Points on a hilly landscape, in no order, each with its height.
A ball rolls from a point to the lowest of its 2 nearest points, and stops where none of them is lower. Distance is the straight distance between rows; heights are no part of it.
Q_885 (h 398): [ -2  20  -7 -13 -17  -5  22  13  14  12  -7  -8   4  22 -23  -2  14  -7
  -8 -32 -11   4]
Q_405 (h 485): [ -2 -13   6   2  -6   0   5  11 -31 -13   1  15   5  -2 -12   4  -9 -18
  -7   4   9 -17]
Q_32 (h 266): [ -2  -8   8  -2  -8  14  14 -14   3  13  -1   3   3  -3  -7  11   2  -2
 -27   0  -3  -3]
Q_700 (h 274): [  4   0  -4   9 -11 -18  22  24 -20   6 -20  -9   3   6 -22  -1 -11  -9
  -2   4  -1 -14]
Q_352 (h 757): [ -2 -13   9   1 -12  -2   9   3   2 -10 -13  10   7   9   5   5 -17  -7
 -28  11  -3  -5]
Q_449 (h 389): [ -5 -15  -1   9  10   7  -8 -21  11   0  -3   0 -23 -14  15   6  -2  18
   0   7  -3   6]
Q_126 (h 476): [  3   2  17  -6   2   3  -4  17  -4 -12  -4  11 -20  -8  21   2  -4 -13
  25   3  16  -4]
Q_952 (h 538): [ 10  13 -11   7   3  -9  -9  -6   8   1  12   9  17   2   9   3  18   6
  16 -19 -10  35]
Q_149 (h 840): [ 13  -8  -2  -3 -21  -8  11   9  -7   4 -19  11  23  13 -22   6  -9 -27
 -20  -4   1   7]
Q_725 (h 505): [ 13  28 -12  -1  -9  -7 -12   0  24  -3  11  -3  16  12   4   5   3   8
  14 -21 -10  27]
Q_483 (h 399): [  4  22  12 -18  -6   6 -11 -10  33 -10  14   0   4  15   0  11 -18  15
   4 -11  -2  11]
Q_223 (h 437): [ -2  -3  20 -16  13   6  -9  11   1 -26  -8  12 -16  -4  12  -1 -15 -15
  29 -15  16  -2]
Q_246 (h 351): [  1   8   6 -14  13   4 -24 -20  33 -13 -11   0 -11  11   4  -7 -16  10
  24 -27   5  25]
Q_623 (h 564): [  1  -3 -21  10   4 -16   7  -7   5   6   9   2  13  -7  12   5  25   9
  11 -12 -16  24]
Q_413 (h 542): [ -1 -14  -8   5  16  -5 -13  -7  -8  -6  22   8 -20 -16  17 -20   7  -8
   7  20   1  -8]
Q_382 (h 301): [ -1   2  20 -19  11  11  -7  -3  21 -14 -13   1 -12  14   3   0 -10  16
  13 -19   4  16]
Q_752 (h 693): [ -2 -13  14 -26  17  20  -2 -15   6  -9  11  14   5 -10  -5   9   4   6
   2 -12   5   9]
Q_217 (h 712): [ -7 -10  14   1  -1  -6   6   8 -10 -14  -4  15  -7   4   8  -2 -18  -9
 -14  19   6 -13]
Q_961 (h 773): [  3  -1  -1 -12  -2 -13  22  14   4   5  -6  -3  28  13 -27   1  -1 -11
 -13 -19  -3  -6]
Q_702 (h 182): [-11  -4  -8   3  -3  15  10 -20   1  24  10  -4  -5   0  -8   0  17   4
 -20   1  -9  -3]
Q_757 (h 595): [ -5  -5 -16   0  13 -15  13   2  -2   5  -2  -6  15  -7  -1   3  23   5
   9  -6  -8   3]
Q_237 (h 810): [  8  -8  -1  -6   0 -12   5  11  -6  -4  -6  13  31  12 -32   0 -11 -23
 -21 -17   0   4]
Q_5 (h 786): [ -4  21  -3   5 -13   9   6 -24  17  19   7 -23  -3  12   0  -2 -16  -3
 -25  18 -17  -3]
Q_20 (h 356): [ -8   5 -12  -4 -20  -1  25   6   8  16  -1 -13  -3  11  -7   4  23  -1
  -6 -26 -17   1]
Q_512 (h 379): [  1  -7   2   5   4 -18  12  24 -25  -5 -14   2  10   6 -33  -1  -7 -11
  -4 -14   5  -9]
Q_298 (h 566): [ -3  -8  -5   7  12  -3 -17   0  -1  -6  -4  11 -27  -9  26 -14   1  -1
   6  18   4   3]
Q_418 (h 493): [ -7 -12 -15   6  16   4  -9 -18  -9   3  19   0 -12 -18   0 -10  14   8
   2  15  -1  -4]
Q_348 (h 632): [ 10  -8  -3   2  12 -10 -14  11 -11 -13  18   8  12  -8   4 -10  20  -6
  22 -16   2   8]
Q_241 (h 529): [  4   5   6  -3   7   0 -15   5   4 -15   2  10   2  -1  22  -8   5   1
  15  -2   6  17]
Q_105 (h 320): [  0  11 -16 -10   3   3 -19   0  12 -17  11   6  17   2  -8   5   7   3
  11 -25   1  10]
Q_509 (h 491): [  2  -9   4 -12  16   8 -26  -5  12 -24   6  14  -2   2  11  -8  -8   4
  15 -19   1  16]
Q_497 (h 621): [ -9  -6   7  -8  14   0 -18  15 -13 -22  12  24  -7   8   4 -12   4  -5
   4  -3  10   3]
Q_790 (h 521): [  4   0  -8   7   7 -13   4   1 -10   9   2   0  -8 -18 -11  10   9   2
  -7   9   8 -21]
Q_628 (h 449): [ -5  -9  -1   5  -7  18 -12  -5 -11  -3   6  -3  -8 -13  15   4   5   4
  11   9   7 -11]
Q_96 (h 728): [  4   5 -13   6 -10 -17  14  13  -2  -1  -8 -12   2   3   1   7   8  15
   2   9  -8  -8]
Q_267 (h 806): [ -5   0 -13  10   0 -10  20   5  -4  23 -16 -24   7  -4 -17  -9  -7  -6
  -2  12  -3 -18]
Q_546 (h 319): [  4   7   4 -16   0   7 -10  11  -2 -21  -4  17  12  11 -18   5 -11  -9
  -4  -8  11  -6]
Q_373 (h 353): [ -3 -15  -2   8  -5  -2  14  -7  -8  16  -1  -7  13  -5 -20   3   2  -1
 -19  -2  -4 -14]
Q_639 (h 814): [ -7  22  -7   6 -16  10   5 -19   9  16   9 -22 -10   7  12   4  -7  13
  -3  29 -17   6]
Q_200 (h 746): [  3  -5  10   7  -4  15  -7 -20   9  10 -19 -19  -6   1  -2 -14 -42 -20
 -21  20   5  -7]
Q_562 (h 439): [ -5  -6 -15  14   6  12 -18 -27   2   8  13  -3 -12 -17  20  -5   4   8
   8  12  -7   7]
Q_61 (h 743): [  8   9  11 -12  -4  -6  20   9   7  18  -5   0  23  17 -17   4   6  -9
 -19  -5  -4   8]
Q_112 (h 458): [  0  34  -7  -8 -16   0 -16 -11  36   0  21  -9  12   8  -5   4 -11  10
  12 -15  -5  12]
Q_877 (h 701): [  1  10 -10   6  -6 -10   5  -2   5   8   2  -2   0  -2  10  12  13  13
   2   9  -7  10]
Q_231 (h 750): [ -5   4  -6  12 -15   5  15 -14   4  25   5 -25   9   4  -8  -4  -9  -6
 -24  13 -11 -13]
Q_264 (h 583): [  4  -1  10  15   6   7 -16  -7  -8   8  12   3 -10 -16  29 -11  12  -1
  22   5   6  13]
Q_289 (h 343): [  2  16  13 -14 -13   9   3   2  18  -8  12  -5  14  18   5  13   2  13
   2 -13  -6   8]
Q_560 (h 577): [  2  21  -8   8  -4  -4   6  -3   0  17  -3 -16  -3   2  -3  -2  -3   4
 -10  31  -2 -11]
Q_732 (h 650): [ -6 -10  11   5   1   4   2  -5  -8   5  -4   1   5  -7   3  -9 -17 -13
 -21  24   4 -16]
Q_249 (h 348): [ -1  13 -10  -9  -6  -9   4  16  13  -4   5 -17  21  11 -17   5   8  10
  18 -28  -6   1]
Q_283 (h 412): [  1   8  -9  21  -4 -10  -8   0 -15   7   0 -16  -6  -3 -15  -8 -21  -6
 -15  21   5 -27]
Q_161 (h 704): [  1   2   4  11 -12   9   0 -12   2  16  -6 -13   3   2   0  -7 -22  -8
 -27  23   1  -9]
Q_804 (h 573): [ -6 -17  -4  12  -4  -3   2  -2 -26  -1  -4   4  12  -4 -12  -9 -18 -24
 -22  14   2 -15]
Q_397 (h 276): [ 13   3  -6  20 -25  -3  -3   4 -13  12 -14 -14   3   7 -16  -6 -25 -17
 -18  25   3 -15]
Q_74 (h 298): [ -9   1  -6  -3 -15   8   8   1   6   0   6  -3   3   9   4   8  20   6
 -10 -20 -13   3]
Q_939 (h 607): [ 11 -16   2  10  13   0 -15  -5 -13  -5  21  10   2 -14  21 -13  18   2
  19  -6   2  17]
Q_579 (h 236): [  3  11  -8 -14   0   3 -14   6   9 -15  -2  14   4  11  -4   4   2   6
  -5 -10   5   6]
Q_937 (h 451): [  3 -18 -10   6   8 -12  16   4 -19   3  -1  -1   1 -16 -24   0   5  -5
  -6  -1   4 -20]
Q_906 (h 337): [ -4  -7   7   5   5  13  -2 -16   4   9  -1   4 -16  -8   1   8  -4  16
 -21  11  -1  -5]
Q_881 (h 374): [ -2 -18  22  -6   9   8   4   0  -4 -13 -22   5 -25  -7   1   1 -20  -4
   2  -1  13  -9]
Q_384 (h 518): [  0  16 -17  15   6  -9  -7  -4  -5   9   4 -17 -11 -13  -4   4  -4   2
  -2  21   3 -20]
Q_851 (h 525): [  1   1   2   6   2  -3  -8  19 -15   3  10   8 -17 -15  18  -2   5 -18
  19  10  11 -14]
Q_430 (h 637): [  6  12  -8   0   7 -14  -6  18  -2  -7   5   1  11   0  -2   1  17   5
  16 -10   5   5]
Q_598 (h 429): [ -2 -22   9  -1  17   0  -8 -13   8 -15 -13   7 -27  -6  18  -2  -9  12
  11  -4   3   7]
Q_554 (h 575): [  2  -4  -7  10  10  -4  -5   6 -21   4  12   0  -4 -15   8  -9  22  -3
  19   7   7  -6]
Q_520 (h 395): [ -9 -13   5   5  -5  13  -3   6 -23  -9   0   8 -10 -13   5   1  -6 -10
   2   9  10 -20]
Q_159 (h 390): [ -3   7  12 -19   3   8  -9  13   7 -26 -13  14  -3   7   6   3 -15  -8
   8  -3  13   3]
Q_286 (h 555): [ 17   3  16   5  13   3 -18   1   2  -7  -4  13 -11  -7  30 -12   1  -4
  27 -11   6  26]
Q_71 (h 761): [ -9   1 -17  14   4 -24  15  13  -6  14 -12 -17  -7  -3  -3  -8   6   9
  10   6  -4 -14]
Q_514 (h 680): [ -1   5   0  -6  12 -13   9  18 -13   0   2   6  11  -2 -14  -3  11  -5
   1   1   5  -7]
Q_295 (h 161): [ 15  -3   6   9 -27  -9  13  15 -16   8 -19  -2  11  12 -15   0 -14 -13
 -12  18  -2  -5]
Q_89 (h 397): [ -4   8 -21  -5  -5  -2  -4   4  17  -2  16  -5  17   8  -9  -1  17   6
  11 -41 -14  11]
Q_550 (h 347): [ -2  -6  28 -11   2  13   7  -9  12  -2 -19  -2 -14   9   7   8 -10  14
   3  -2   3   8]
Q_335 (h 679): [  9  16   6  -6 -10   6   3   2   5   4  -6   0  -8   8  17   8   9  15
   7  16  -4  18]
Q_427 (h 522): [ -9   1  -9   8  -2   2 -14   3  -7   1   0   5  -8   3  22 -14  14   7
   5  15   4   4]
Q_198 (h 282): [-18   4 -25  12  -2   2   8 -17   1  24   4 -19  -3   0 -11 -12   8   4
 -14   0 -19 -10]
Q_164 (h 671): [  0 -18   0 -11  13  10   5 -15   1  -5  19   8   3 -17   0  11  13   6
  -1   4   0   2]
Q_323 (h 716): [  3  14  11 -13  11 -10   6  11   3   5  -3  12  18   9 -11   2   6  -2
 -12   3   4   3]
Q_290 (h 622): [  8  12  11   2  -2   0   4   4  -3  10  -7  -1 -10  -5   3   7  -3   5
  -7  26  10  -7]
Q_985 (h 459): [  4 -23  12  -7  25  -4 -10 -14  15 -22  -5   5 -10  -3  21  -5 -11   4
  21 -19   0  20]
Q_704 (h 310): [ -5 -23  10  -3   9  12  -5  -4 -12 -14  -4   9 -27 -18  10  -3 -11  -9
  11   8  13 -14]
Q_898 (h 396): [  4 -11  27  -1   3  10   8  -9   4   5 -25  -4 -20  -6  -1   8 -23   7
  -7  10  10  -7]
Q_601 (h 378): [ -7 -11  -5  -2  -8  18  -5  -2  -3  -8   1   5   1  -3   9  10  10   6
  -5  -7   0  -7]
Q_507 (h 634): [ -3  -7  -6  -8   7  -5  13  -1   3  -4   9   3  12  -9 -12  17  14   6
  -2 -11  -6  -5]
Q_737 (h 286): [  0  15   7  -6 -14  -4  14  14   4   2   6 -15  17  15  -6  11  11  11
   8 -13  -9   1]
Q_763 (h 576): [ -8  -6  -5   1   1   3 -10  11 -19 -10   4  12   1   8   3 -14  19   3
   5  -1   3  -1]
Q_896 (h 656): [  3  14   3  -1  -7   7   6  -9   9  15 -12  -2 -18   6   8   7  -3  14
 -12  25  -2  11]
Q_521 (h 226): [ -2   4   2   4  -7   0   4   2   2   7  16  -9  17   7   7  11  20  13
  13 -22 -10  13]

Call two points neighbours if one is among the 2 nearest of the other. Go from one point of each pair to the other, from neighbour to neighbour, staying as low as possible. Name the highest point that can't be avoided.
Q_427 / Q_521: Q_298
Q_704 / Q_382: Q_898
Q_702 / Q_704: Q_509
Q_579 / Q_295: Q_790
Q_579 / Q_521: Q_89
Q_579 / Q_704: Q_628
